A landscape with many valleys, sampled at points; each row gives a point and its height.
A ball rolls from a point to the lowest of its 2 nearest points, and stops where none of them is lower. Distance is the straight distance between rows; heights are no part of it.
q_357: [ 12  13  18   3  -3   8   5 -20   1   6  -1  -4   8   2 -15 -25  10   0
   3  -6  -6 -11  -8  17   2  12   0  -2  -9  32   1 -19  -1]  (h 3.17)
q_514: [ -6  -7 -11  -6   5  -4  -5  16 -12  -7  -9 -10   3  -6   7   6  -4  13
   9   1  10  10   8   7   4 -21  10   4  -1 -11  -8  20  11]  (h 4.53)
q_472: [ -6  -2 -12  -4  -6   1   1   5  -8  10   9  -6 -13 -12   2  16  10  29
 -11  17  -7   4  15   9  10 -17  -7  18   9 -17 -11  16  16]  (h 5.24)
q_708: [ 16  -1  -5  26   1   9  -5   1   5  -2  -1 -12   9   3 -16   1  -5   1
  12  -7   6 -10  -3   0   1   6   2  10   5 -17   7  30   9]  (h 2.22)
q_167: [ 12  -3  13  27  11   2   5  -4   2  21 -21  14   7  19  -5 -22   9  17
   6  -2  11 -11  -7  11   0   8 -21  -8 -20   7   8  -1  25]  (h 5.39)
q_428: [-10  -1 -13 -20   1   2 -21   5 -14   5   2  -3   0  -8  -9   8   1  26
 -11   7   2  21  -9 -12   2  -7 -12  -3   2   4   4   5  23]  (h 2.97)
q_976: [-12  -4   3   1  -5  -5 -10  18 -20  -2 -21  27  -7  23   8 -11   0 -10
  -6  -1   7  14 -14 -11   0  -9  -6 -13 -11  11  -6  -1  18]  (h 4.73)
q_599: [ -1  10   7  -1  11  17  13 -16   4   3   4  -9  -7   1   7 -20   1   1
   7  -3 -13   5  -2   9  -7   8  -8  -6  -7   5  17 -23 -10]  (h 3.24)
q_867: [ 15 -12   8  24  13   0   4  -8   7   1  -9   0  28  -2 -13 -33  19   5
   5   7   8 -18 -14  -3 -14  30 -12  -8 -13   8   3  -8  -1]  (h 2.26)
q_392: [ 13   4  17 -15  -6  11   3 -15  -4 -13 -15 -12  13  -1  -7 -24 -12  -2
   7  -8  -2   5 -14 -14  -1   7   5 -10  -8  28  18 -10   4]  (h 2.45)
q_993: [  8   1   7  -6 -17   8   1 -11  -1  13   2   3  -7  -1 -15  17  -3  -7
   4 -17   4  -8   5  -2  18   8   7   8  19  -3 -23   3   5]  (h 6.16)
q_80: [-11  10  -7  -3  -3  -9  -3   7   6   3  12  13 -14 -10  19  44   7 -13
 -31  -3 -23  -6  -1 -11  -8  10  12   3   9 -16 -12  -9 -17]  (h 3.76)
q_52: [-11  -1   5   8  -7 -26  15  14   5   8  18  17  10 -13   5  -8  21  -3
   1  13  -7  -2   2  10   8   1  -3   1   1  14 -24 -15 -24]  (h 6.78)
q_186: [ -9  -5 -12 -14  12  -2  -7   8 -13  -7  -3 -20   5 -17  18  19  -7  25
  -7   8   0  17  16   4  -6 -19  -1   4  -5  -5   2  10  17]  (h 4.23)
q_121: [ -7   2   8  -2  -2  -9  15   1  -2  -8  15  -2  -1  -1   6  25 -10 -23
  -2  -3  -6   6  16  10 -13   6  18  -6   6   3   9 -15 -32]  (h 2.58)
q_603: [-15  -5   4   7  -2 -11  15  12   2 -16  11 -18   9 -13  -8   4   1  10
   2   6  -8   3  18   3   3  -6  19   0   6  -1  14   3 -29]  (h 2.82)
q_50: [ -2  -2  -3  11   2   0  -2   1  -6  -2   4  -2   2   1  -2 -28  10   5
  15   2  -4  -1 -11 -15  10   6 -16   2 -10   9   7  -4  -3]  (h 2.54)
q_174: [ 14  -5   6 -17  -5  -3 -19 -16   0  -6   4  -3 -14   3  -1  21  -3 -17
  -5 -12   7 -15  16   2   8  13   4   5  17  -9 -20  -4   0]  (h 6.37)
q_998: [  3 -13  15  -9   5  15   3   9  -5 -13 -28  17  10  10 -12 -12  -9   0
  10  -1  11  -3 -14 -12  -9 -12  19 -13  -8   9  10  16   5]  (h 3.85)
q_269: [  5  -3   1  36   6  -1   4  -1  -6  10   4  -4   5   8  -5 -23  19   9
  10 -10  -7 -17  -5   3  11  22  -7   2 -10   8  -3  -7   0]  (h 3.05)
q_930: [ 13  -3  -9   9   6   2   5   4   0  -2  -4   7  -7  -2  12   1 -21  -8
  18   8  13   3   5   3   3 -13  -8   9   7 -29   9  21   0]  (h 5.47)
q_245: [ -1 -10 -17  -3   9 -15 -18  -1 -18  -8  22  -2  -8  -7   4  29 -12 -13
 -20  -5 -10   1   7   2  -2   9  12   4  10 -11  -8   2   2]  (h 4.39)
q_319: [-10  -6 -12  12   6 -16  -9  15 -11   2   9  13   1   0  -1   3 -13 -10
  -8  14 -13  14  -1  -4  10 -16   7  15   6  -9 -17  -3   0]  (h 2.49)
q_196: [ -1  10  16 -12 -10  -2   0  -6  -5   1   7   6  10  -1 -14  -8   9 -15
  -3  -8  -2   7 -15   9  -4   8  -2  -2  -6  34  -8 -17   4]  (h 3.52)
q_35: [-13   6  -5  30 -10  -8  -2  13  10   9   4   3  -2   1  -3  13   7   4
   1   0 -10 -13  13   2  13  -2   7   8  15 -21 -13  -1 -13]  (h 4.76)
q_316: [ -5  13  -6 -10   3   8 -26  -8  -3   1   3   2  -3  -1  -4   3 -10  -6
  -6   1  -2  14 -17 -13  -6   0 -14  -5   3   2  10  -2  11]  (h 2.32)
q_851: [  0 -13  -8   7  -7  -6   2   2 -10   8  16  -1 -21 -11  -6  32   1  27
  -8  12  -5 -18  25   7  12  -1  20   3  15 -16  -2   4  -3]  (h 5.73)
q_937: [  1  -2   9  16  -5   4  -2   8  -7   6 -29  18   1  23   1 -16   6   0
  13  -1  15  -1  -8  -5   4  -5 -11  -4 -14   1   1   3  16]  (h 5.03)
q_933: [ 19  11  -8 -12 -12   9 -22 -19  -4   0  -2  -8 -15   2  -9   0 -13   2
  -3  -8  10  -4  -5  -6  10  -2  -9   7  12   5   1  22  21]  (h 3.26)
q_942: [ 15 -15   3 -14  -2   4   7  -1  -8  -3  -5 -23  17  -8 -24  10   1  25
   9  -2   2  -1   8   7   0  -1  28   4  -7   6   7   5  -1]  (h 2.98)
q_280: [  5 -14 -11 -10  -3   1   1  -2 -16   6  17  -9 -17  -9   6  24   2  18
  -7  12   2  -1  22  21   3  -5  10   6   3 -12 -14   8  19]  (h 5.48)
q_674: [  8 -12 -15  -8  17  -6 -17   8 -10  -5  -3   7  -7   4  16  10 -28 -19
   4  -5  13   3   1  -3  -2 -10   6  -1   3  -7 -11   8  10]  (h 3.63)
q_370: [ -1 -10  -9 -10   7   3  -3  -2  -8 -16  -1 -22   3   1  -8 -15  -4  17
   1  10  -2  14  -2 -18   1  -8  -5  10  -5   1  24  10   0]  (h 3.57)
q_661: [-16  -2  -5  -3   3  -9   3  14  -8  -2  13  -9   6 -18   8   6   2  16
   9  -4  -9  13  -1 -13  13  -7  -2  -1   0   8  -7  -3  -8]  (h 2.59)
q_845: [  0  -1  -8  12   7  -4   3  17  -3  -2  -8  16  -2  -1   7  -9 -16  -1
  12  21   8  15  -6  -6   4 -24 -15   3   2 -13  15  17   2]  (h 5.66)
q_185: [ -8  18   4 -22  -8  10  -9  -3   8   5   7  -5  -1 -14  -7  20  18   9
   1  -2 -10   7  -7  -4  -1   3   3   3  11  -8 -10  -8 -17]  (h 2.74)
q_129: [ 13 -13  11  20   8   2   5   3  11  -8  -4  -8  38  -2 -26 -14  10   4
   7   3   6  -9 -13 -13  -8  20   5   0  -5   3   4  10  -3]  (h 1.70)
q_213: [ -5  -3 -11  -8  15   7   0   3  -6 -14 -12  -5  -1   8  21  -3 -26 -14
  -5  -1  13  23   0 -12 -19  -5 -14  -9  -4  -6  27   5   5]  (h 1.35)
q_667: [-10   9  -6   3 -13 -11  -6   1  22  -6   3  -9 -19  -3  -1  28   9   7
  -8  -4   5 -32  20  -1   1   1  20  -5  18 -13   9   2 -22]  (h 4.13)
q_668: [  6  -9  -5  20   7   0   2   9 -14   6 -10  15  -2  13   9  -4 -16 -15
  18  -8   3  -3  -5  -3  12  -4  18   1   0  -3 -18  -2  -3]  (h 3.59)
q_906: [ -3   5   7 -24  -2   2   1 -14  -5 -18   6 -20   9  -8   1   7  -3  -5
   1  -7  -8  17  -2  -3 -12   7   5   0  -3   4  16  -6  -6]  (h 2.33)
q_113: [ 19   0  -3   3   3  17 -13 -14  -5  -3  -6 -14  -2  -1 -17  -9 -16  -2
  11 -10   6  -9  -4 -10   9   4   6   6   8   3   6  18   4]  (h 2.76)
q_526: [  3 -14  12   3   0   5  12 -13  -8 -17   3 -12   4   8 -21 -10   0  -9
   1   4  -7   2   3 -10   3  10  13   9   1   8  12   0 -20]  (h 2.72)
q_821: [  7 -11  19   7  -9 -12  19   3  -5 -11   3  -6  19   0 -15  -8  16   1
  14  -5  -1 -10   6  -6   3  18   8   3  -9  19   7  -6 -27]  (h 2.28)
q_810: [  2   6  15 -31 -10   3  -6 -10  -4 -12  -8  -8  17  -9  -6   4 -10   2
  -3  -9   0  20 -16  -6 -12   5   5 -13  -9  16  18  -3  12]  (h 1.86)
q_379: [-11  11   4   0   4  -1  -1  -8  -9   7   0  15  -4   3  35  12 -10 -18
  -1  -8  -4  13  -8   3 -10   6 -14 -11 -10  -6   0 -13  14]  (h 1.97)
q_748: [ 11 -14  12  17  21   4  12   0  -9  10 -19  20   1  11  -2 -39   2  11
   4  -1   8 -16 -13  12   0   4  -5 -19 -21  20   7  -4  12]  (h 5.74)
q_507: [ -2  24   0 -16  -7   7   6  -1  25  -7   5 -17 -10  -4  15  28  16  -7
 -21  -8 -17  -5  -1  -4 -20  10  15  -6  -7   5   9 -10 -27]  (h 4.61)
q_324: [-17   7  12   4 -13 -20  13  13  -1  -7  14   3  -1  -6  -3  24   8  -2
  -4   7 -10  -1  16   7  -3  -5  18  -1  10   6  10  -9 -38]  (h 2.47)
q_611: [ -8   9   8   9  12   0  11  -4   2  14   0  -2  -1   0   6 -11  19  16
  10   0 -12  -2   5  29  -1   1  -3  -4 -13  -3   1 -22 -10]  (h 3.61)
q_64: [ -2  -3   4 -22  -6 -12  -6  -5   3  -4   5  -2  -6   1   6  37   3 -10
  -7  -4   4  -1  21   7  -1   1   7   6  10 -17 -21  -5  -4]  (h 6.52)
q_304: [ -9  -6  -7 -14  -8   0  -5  21  -8   0 -21  -6  13   0 -11  -6   5  21
   6  -7  19  10  -3   4   4 -17   9  -1   0  -5  -7  22  24]  (h 4.75)
q_552: [-11  -3  -8  22   6 -18  -2  20  -3   9   1  20  13   2   4 -23  -1  -7
   3  19  -6   8 -10   7  11 -14   4   4   1  -1 -23  -8  -3]  (h 2.00)
q_338: [ -9   0  -3  18   3  -4  10   7   5   6  13   4  -2  -4  12 -10   2   5
  15   5 -11  -1  -1 -11  14  -6 -12   3  -4  -3  -2  -6 -11]  (h 2.05)
q_499: [  0  13 -21   1 -10  -3 -17   2  10   7  -7   4 -14  12   1   9   4  -5
  -3   4   2  -1   7   0   3 -15 -23  26  12 -21  -6   4   6]  (h 3.93)
q_913: [  8  -3  20  21  -1   2  19  -6  -5  -1 -10  -8  14  14  -8  -7  14  -3
  15  -7  -2 -11  10  14  -3  18  11   1 -13   6   7 -16 -19]  (h 1.84)
q_974: [-17   1   9 -12  -6 -11  15   4  15   7  16  14   8  -9   5  19   2  -1
 -10  10 -10  12  -6  -9   4 -15  -8   4  -3   8 -17   0   6]  (h 2.44)
q_891: [ -9  -3   4  -8  -3 -17   9  -6   4  10   6  15  -1  -9   6 -26  21   6
  -1   4   3  -6  -9  14  -3   8 -23 -14 -17  25 -12 -20   8]  (h 4.19)
q_863: [ -4 -26   2  -8   7 -16  10  15  -7 -16 -12  10  27  -8  -8 -22  15   9
  10   8  11  -7 -12 -12  -2  -4   9  -2 -13  16  -9  10  -9]  (h 6.38)
q_175: [-13  20  -6 -14 -12   8   3  21  17   9  10  -5 -12 -18   0  27  23   7
 -15  -6 -11  -1  -5  -2   0  -1  15  -1  14  -3 -15  -3 -23]  (h 3.08)
q_903: [  3   1  -6 -10   5   2   0 -14  19  -6  17  -4 -17   0  12  27 -14 -15
 -15   2 -11  -5   8  -9  -9  -3  -2   8   4 -15   3   5  -4]  (h 5.07)
q_160: [  3   6   3   0   5  18   1  -4  -5  -8 -12  -1 -10  10  15 -21 -24 -13
  -2  -9   7  11  -8  -7 -12   1 -14 -17 -10  17  29  -3  14]  (h 1.89)
q_62: [ -5  22   1  -3 -13  10  -3 -12  19  24   2   1  -3  14 -14 -18  21   3
  -9  -8  -5  -4 -12  13   3   2  -9  -1   4  13 -15 -13  14]  (h 4.67)
q_355: [ -5  -5  15 -13 -11 -12  20   5   7   5  20   7   7 -13  -8  27  10  11
  -3   9  -9   3   7  -2   8  -8   5   8   2   9 -12   0 -14]  (h 1.88)
q_622: [ 15   4   1  12  11  20   3 -10 -20  -4 -24  -7 -13  15  14 -30  -4  -5
  14  -8   7  -6   1   8  -4   9  -9   0  -7   0  19  -2   3]  (h 0.76)
q_761: [ -3  18   7 -15 -18   1  -4 -16  29   4  10   3   4   2 -16 -13  17   4
 -10   7  -6  -1 -17  -3   1  -4 -10   1  -3  15  -5   0   9]  (h 4.92)
q_847: [  8  -6  11  -5  -1  14  -8  11  -9 -13 -28  20 -12  14  -4  -5 -20  -7
   2   5  15   4  -8 -11  -6 -13   0 -15  -5   3  18  22  11]  (h 4.20)
q_249: [ -3 -25   2  -8   6  -9   2  16 -15 -11  -9  16   7  -2  -9 -17   6  20
   1  19   8   3 -12 -15   5 -15  -1  -4 -13   7   2  20  11]  (h 6.12)
q_430: [  2  16  -5  12  -9   8  -8  -7  21  11   2 -12 -17   3  -1  16   7   3
   4 -16  -4 -29  11  -2   5  11  12  -7  12  -4   1 -12 -23]  (h 3.84)
q_884: [ -6 -18   4   2  -1 -22   8  10   0  -1   9  19  19 -19 -12 -13  12   1
   6  19   8  -3  -8  -2   9  -1  -4   2  -1   5 -21   5  -9]  (h 6.59)
q_389: [  9 -15  13 -20   5  10  13   1  -8 -16  -8  -6  15 -10 -17  -8 -12   4
  12  -1   7   9  -9   1  -7  -7  24  -3  -6   8  14  10   0]  (h 3.44)
q_896: [  1   9   9   7   5  -1   6  -7 -15  13  -1  25 -14   5  25  -3 -12 -16
   3   2  -6  12  -8  25  -3   0  -1  -9  -6  -4 -10 -20  13]  (h 1.45)
q_161: [  4 -21 -17  -9  20   5  -6  -7 -19   7  13  -2   0  -7   3  29 -18   6
 -17  14   0   9   7   5 -12  -4  11  -2  -7   1   0   0  24]  (h 4.42)
q_172: [ -8  18  -7   0  -7   3   1  14   9  15  15  12 -20  -8  10  26   9 -14
 -15  -9 -19  -5  -6   2  -4   6  14  -3  13  -4 -19 -20 -18]  (h 3.41)
q_718: [ -3  14   9  -5 -11  -1  19   5  18   8  25   6  -6  -9   2   7  18  -3
  -2  -7 -16  -7  -9   2   1   5   1  -2  -4  23  -7 -15 -18]  (h 3.20)
q_722: [ -6 -13   3  -3   0 -11  -5   4   9 -15  -8  11   7   2 -11 -38   3  -2
  -2  18  10  -3 -11 -11  -8  -1 -17 -17 -19  19  11  -3   3]  (h 6.21)
q_272: [ 23 -18 -10 -18  26  -7 -14   4  -8 -12  13   7  -9 -10  24  10 -24 -18
  -5   1  18   2   7   3  -5   1  -4  -4  12 -18   2  13   9]  (h 3.55)
q_464: [-10  14   7  -4 -14  -1  20   1  24  13  16  14  -7   2   9   6  14  -9
  -7  -2 -13  -1 -10   3   2  -8  -6   3  -7   9 -20  -8   6]  (h 2.88)
q_97: [  1 -15  -2  14  14  -4  -4   9  -5  -4 -18  20   1  15  -4 -44  11   2
   2   9   9 -13 -15  -6  -7   1 -13 -14 -19  18   9  -4   4]  (h 5.99)
q_905: [ -7   0  14 -12 -12  -7   0   4  -3   1  -8  11   8   5  -7 -25  13  -1
   1  -9   9   4 -15   6  -1   6  -7 -17 -16  34  -7 -17  16]  (h 3.82)
q_214: [ 23  -7   4 -20  12  14 -15 -19 -23 -24  -5  -7 -15  -5   5  -5 -22 -20
 -10   3  11  -4   3  -5  -3  10  -1   4  13  -3  10  14   7]  (h 2.34)
q_628: [  7   1 -10   1   5  -4   3  -1  15  -7  12   1 -20   0  28  11 -19 -18
   3   3  -2  -4  17   2  -2  -8  -7   6   8 -26   2   6  -8]  (h 5.27)
q_506: [  9  -6  11 -10 -16  -3 -10  10  10  -7 -20  -3  23  -8 -20 -29   4  25
   9  -4  13  -2 -20 -11   5   2   0 -14  -9   9  14  12  16]  (h 2.84)
q_314: [-11   7  -7   2  -5   4 -12  10 -11  21 -19  17 -10  21   1 -11  -3 -12
  -4 -11  11  12  -6   7   3  -5 -10 -12   4   5 -14 -16  26]  (h 4.44)
q_871: [-16   0 -12   0  11  -8   2   6  -9  -3  17 -11   9 -14  17  24 -14  -4
   0 -13 -11  14   1 -10  -1   2   7  -7   0   7   0  -4  -8]  (h 3.03)
q_746: [  8  -9  -1 -13  24   8  -3 -13  -1 -14   9   0  -3  -6  26   7 -28 -32
 -13  -9  10   5   7  -4 -15  17 -10  -6  11 -15  11   0   1]  (h 3.19)
q_560: [ 20  15  -6   5   0  13 -16 -17 -12  -9  -9  -5 -23   8  10 -17  -1 -17
   6  -1   3 -10   3   9  -1  10 -20  13   9  -9  13   3  -1]  (h 1.37)
q_239: [  3  -4  11  17 -13 -17  13  -6  22  -5   9 -10  24  -1 -16  -9  26  11
   3   4  -6 -21   5  -7   2  19  -6   4  -9  10   1  -4 -21]  (h 2.71)
q_42: [  9 -26  -4 -16  18  17  13  -3 -15 -19  -5 -12   0   1 -11  -5 -19  -4
  -2   1   8   5   3   2 -12  -5  30   2   2  -3  10  16  -4]  (h 3.77)
q_405: [  7  -1  -6  36   5   3  -3   5 -10  11  -7   2  -1  17  -3 -13   1 -10
  11 -11  -3 -14  -2  10   8   6   5   8  -3  -5  -9  -2   3]  (h 3.46)
q_781: [-20  -3  -1  -9 -11 -18  14   9   7  18   5  17   8  -2   1 -17  18  -1
  -4  -1   6   3  -5  -4  11   2 -22  -8   3  20 -28 -18  11]  (h 4.50)
q_533: [  7   4   2 -29  12   7 -13 -23   5 -16   5 -14   5 -12  13  15 -12 -14
 -11  -8   3   7   4  -1 -20  14  -3  -6   5 -10  14   1   2]  (h 2.77)
q_843: [ -9   4   4  18   0  -6  10  14  15  17  -5   1  28  -9  -2 -12  25  16
  16  -4   5  -7   1   6   5   7 -11  -4  -5   4 -16 -16  -7]  (h 4.25)
q_180: [  2  -6   2 -22  -9  -3   3 -11 -20  -2  21  -9  -6 -11  -6  34   7  10
 -14   0  -8   7   8  12  -4   8  14   5   0   5  -4   3   7]  (h 5.71)
q_987: [  9  -6   8  12   0   5  -6   7   1 -11 -13   4  22   0 -21 -29  10   8
   9   3  12  -6 -21  -6  -5   6   0  -1  -7  -2  10  25  12]  (h 2.27)
q_826: [-14  19  -2   0  -9  -2   9  10  27  -5   2 -12 -22  -2  15  29  10  -1
 -14  -1  -9 -18  10  -6  -9  -4  20  -9   2   2  10  -9 -30]  (h 4.40)
q_786: [ -6 -16   4   5  11  -3  16  14  -8 -13  -7  11   7   4   8 -24  -6  -1
  11  18   6  12  -8 -12   2 -14  -2  -1  -9  -4   9  15  -3]  (h 5.85)
q_30: [  1  23   1   0 -17   9   7  -3  27  14   7  -9 -10   5  -5   8  23   8
  -3 -15 -14 -17  -3  -2   5   7  11  -2   1  15  -7 -12 -20]  (h 3.53)
q_944: [ -8   0  10  -5  -6  -9  -1  -5  -7  -7  -2   3  -1   7  12  15   1 -18
   6   4  -3   9   9   8  -2  -4   3   7  -2 -14 -13  -7  -1]  (h 6.67)
q_328: [  6   9   9  -7 -19   7 -20   3   2  -7 -20   6  -8  12 -11 -10 -10   0
  -1  -2  15  10  -6  -5   1  -7 -11 -15  -6   8  18  16  20]  (h 4.51)
q_147: [  4  -9   9 -23 -11   2   1  -9 -16   5   4   1   3   0 -25  18   3   1
  -4  -6   4   9  -2   1   7   2  12   7   7  14 -16   1  10]  (h 5.95)
q_293: [ 12   9   1  22  -2   9   1   7  -3  12 -24  22 -11  12   9 -13  -8  -2
  18   4  16   1  -5   9   0  -7 -23  -7  -8  -8  17   4  11]  (h 5.28)
q_388: [-13  10   2  10   2   0  -4   5  14  16 -14  -3  15   7  -4 -20  20  16
   9   1   4   1   0  13   0  -5 -15  -3 -12   1  -5 -18   6]  (h 3.96)
q_876: [-15  12  -1  18  -7   3   5  13  26  20   0  -4  13  -3  -7   2  23  14
   4  -4  -6 -10   4   0  10   0  -5   5   9  -9 -19  -7 -11]  (h 4.52)
q_232: [  1  -5  12  13  12   2  11   0 -16   6  -1  21  -3   1   9 -28   0 -10
  13  11  -3   6 -13  12   2   2  -1 -10 -10   4  -1 -16  -2]  (h 0.74)
q_493: [ -6   6   8 -13 -27   3  -8   2   3   6 -15   4  -1  13 -19 -16   5   2
  -4 -10  15  10  -7  -4   9  -1 -10 -12   5  10  -3  13  30]  (h 4.78)
q_136: [ 14   0  13  24   5  20  14 -14 -12  -6 -14 -14   0   9   4 -20   1  -8
  14 -10   0 -13   8   6   0  23   4   1   0  -6  14  -1  -9]  (h 1.32)
q_979: [ -8  14   1 -26  -3   7 -12 -12   0   7   5   7  -3 -11   9  32   8  -8
 -18  -8  -6   9 -11  -8  -9  12  -6   1  12 -13 -13  -4   5]  (h 2.25)
q_259: [ 13  -7  -9   6  17  15  -9   2 -12  -2 -12   3  -7   6   2  -9 -24 -22
  14 -12   8 -10  -4  -7   1  -3  12  -2   5   3  -3   4  -2]  (h 3.25)
q_950: [  3 -11   6 -13 -12  -3  14   4   1   9  10 -12  18 -12 -27  18  14  32
  -2   7   0   0  14   9   8  -5  15   9  -1  11  -7   2   0]  (h 2.50)
q_82: [ -2  19 -16  17  -9   8  -3   0  15  30  -3   1  -8  18  -3 -12  17   8
   0 -12  -1  -8  -3   6   9  -1 -21  12   7  -7 -11  -2  14]  (h 4.41)
q_519: [  6 -13 -12 -11  14   7   1 -12   5  -1  21 -11 -10  -5  -5  24 -22   4
 -12  12  -7   3  11  -1  -5  -8   7   7   5  -8   7   6   3]  (h 4.80)
q_110: [ -2   3  -8  23   7  -6  -4  16  -5  19  -3  30  -3   4   9 -24  -5  -1
  10  17  -2   7 -14   7   7 -11 -15  -2  -3  -9  -5 -13   5]  (h 1.48)
q_48: [ -5  16 -21  13  -4   0 -11   8   3  24 -12  13 -13  18   4  -8   2  -6
  -1  -2   4   3   2  17   2 -13 -20  11   7 -14 -12 -13  15]  (h 4.18)
q_216: [-13   5  -6 -19  -1  -5  -2   2   9  -4   6 -25   4 -16  12  35   1  21
 -13  -6  -8   7  19  -2  -3 -11   4   4   1   0  -6   1   3]  (h 3.86)
q_168: [ -7  -8  -7  25  12   8  26   5  10  -2   2 -12   1  14  10 -25 -12  -8
   8   3   2   7  13   7  -3  -5   0   3  -3 -11  13  -3 -16]  (h 1.26)
q_460: [-10   5   2  31  -3  -6  24   6  18  11  13   0 -10   4  14  -1  13  12
   5  -2 -16 -20  10   1  12   1   1  -4  -7   3   3 -11 -19]  (h 1.47)
q_909: [  1 -14  -5 -13  18   3 -14   1 -17  -5  -4  12   0  -2   0  16 -27 -12
 -12   6   9  15  -8  -5 -14  -8   8  -9  -1  -4   6  11  18]  (h 3.99)
q_938: [ 16  19   5   6  -7  15  -7 -29  14   1  -7 -20  -4   9   1  -2   3   2
   9  -9  -5 -18  10  -4   1  16   3   0   6  -7   8  -7 -18]  (h 4.16)
q_27: [ -9   0 -12   3   4 -26  -9   1  -5  -3  17  11   0  -6  23  36  -9 -19
 -26  -4 -17   1  11   0  -6  11  11   4  11 -22 -14  -7  -7]  (h 4.10)
q_58: [-14  -2  12   3 -10  -8   3   7  -2   2 -14  10  13   5  -3   5  11  -2
   8  12   6  11   5   5   8 -14  -2  10   0 -17 -19   3   5]  (h 6.82)
q_78: [ -9 -12  -6  20   5  -6  10   9  -7 -11  10  -6  -9  -6  -1   3 -11   4
   0  14  -8  -1  18  -1   8  -4  14   5  15 -25  12  10 -25]  (h 3.16)
q_413: [-10  -4 -14 -13  15  -6  -3  -8  -4  -3  13 -18  14 -16  15  37 -11   6
 -18 -11  -7   6  10  -5 -13   7   5  -2  -5  -2   8   5   4]  (h 3.45)
q_670: [  1   1  -3 -22  -7   0 -16  -5  -5  -4   3 -14   9 -11 -20 -10   6  27
  -2   4  -1  14 -12  -6   4  -4   2   1  -3   6   8   6  14]  (h 3.47)
q_276: [ 19  25   0 -24 -18   6 -19 -34   5  -5   0 -19  -6   1  -1   1   3  13
  -5 -11  -4   1  -3 -13   3   2   2   3   9   1  -1   9   5]  (h 3.71)
q_627: [-10  -2 -12  11  15   5  10   2   4  -7  -1 -10  -6  14  21  -9 -21 -17
   1   5   1  16   9  -3 -10 -13 -12   3  -4  -7  14  -6  -6]  (h 0.87)
q_102: [ 15   2 -22   0  -5  -1 -15  -7   2   3   1  -8 -14   6  -6  12  -6   6
   2   1   7  -6   6  -4   9 -11 -15  21  10 -12   4  21   9]  (h 3.66)
q_222: [ -2  14  -5   1  10  13 -12 -12   8   9   4  -3  -9   4   4   1  -7 -13
   5  -3  -9   0  -3   4  -7   1  -4  -1   1  -1   0 -20  -6]  (h 2.86)
q_644: [  1  11  -2   3   4   4 -11  -3  -9   0  -8  12 -14   8  28   1 -24 -24
  -7 -13   9   7  -6   7 -14   3 -17 -18 -11   7  15   1  25]  (h 2.39)
q_74: [ -4   4  10   7  -4   1  14  -9   6  -4   2 -10  -7  10   2   8   1 -13
   7  -5  -7  -8  20  12  -5   7  11  -4  -1  -1  10 -19 -26]  (h 2.29)
q_130: [-11 -15 -10  -3  11  -2  11   6  -2 -18  12 -29   5  -7  -6  -2 -12  12
  -7   7  -9  11  16  -4  -1 -13  11   6  -1   1  17   7 -10]  (h 3.18)
q_677: [-16   7  -8   3 -10  -8  -2  12   2   0  17  -2 -17 -10   3  16   9   8
 -12   7 -17   0   8   2  11 -13   3  13  14 -18 -14  11  -4]  (h 5.00)
q_123: [  0  -6  -5  19  -5  -2   1  11   8   6  -2 -16  20   0 -18  11   3  16
   7 -10   8  -6   6   1  10  -1   8  11   3 -12 -12  22  12]  (h 1.69)
q_330: [ 28  -2  -4  -1   5  13  -3 -17  -4 -19  -7  -3 -18   5   4 -14 -20 -25
   0   4  15  -9   9   2  -3   5 -14  15  16 -13  17  17  -1]  (h 1.82)
q_983: [  3  10  -9 -16  -3   5 -23  -7  -1   9   4  14 -15  -6  11  19 -14 -15
 -13 -11   5   5 -10  -6  -5   5 -18   0  15 -11  -7   3  21]  (h 1.71)
q_591: [  5 -14  12  12  -3  -4  12   3  15   1   2  -3  32  -3 -26   2   7  10
   9   3   7  -7  -3  -4   7   2   6   7  -6   1  -8  16   5]  (h 1.04)
q_856: [ -4  -9 -17  18   9 -13  -6  13 -15  -6   5   0  -7  -1   3   4 -11   2
  -4  20 -12   8  13  -6   9 -18   1  22  10 -20   2   9 -12]  (h 2.91)
q_491: [ 16   0  15   7   0   2   0 -13   8   5 -10   5  22  -4 -23 -39  13   2
   2   3   9 -19 -15  12  -5  20  -5 -11 -10  28  -1 -12   3]  (h 2.75)
q_726: [ 18  15   2 -19  -8  11 -14 -27  18  -6   3 -17 -15  -1   0  16   7   7
  -5   0  -6 -14   9 -12  -1   8  10   2  12 -15   3   6 -22]  (h 4.11)

Where does a ball stop that starts at each point below?
q_884 | q_810
q_976 | q_591
q_174 | q_983
q_62 | q_591
q_826 | q_355
q_891 | q_591
q_851 | q_983
q_781 | q_591
q_519 | q_810
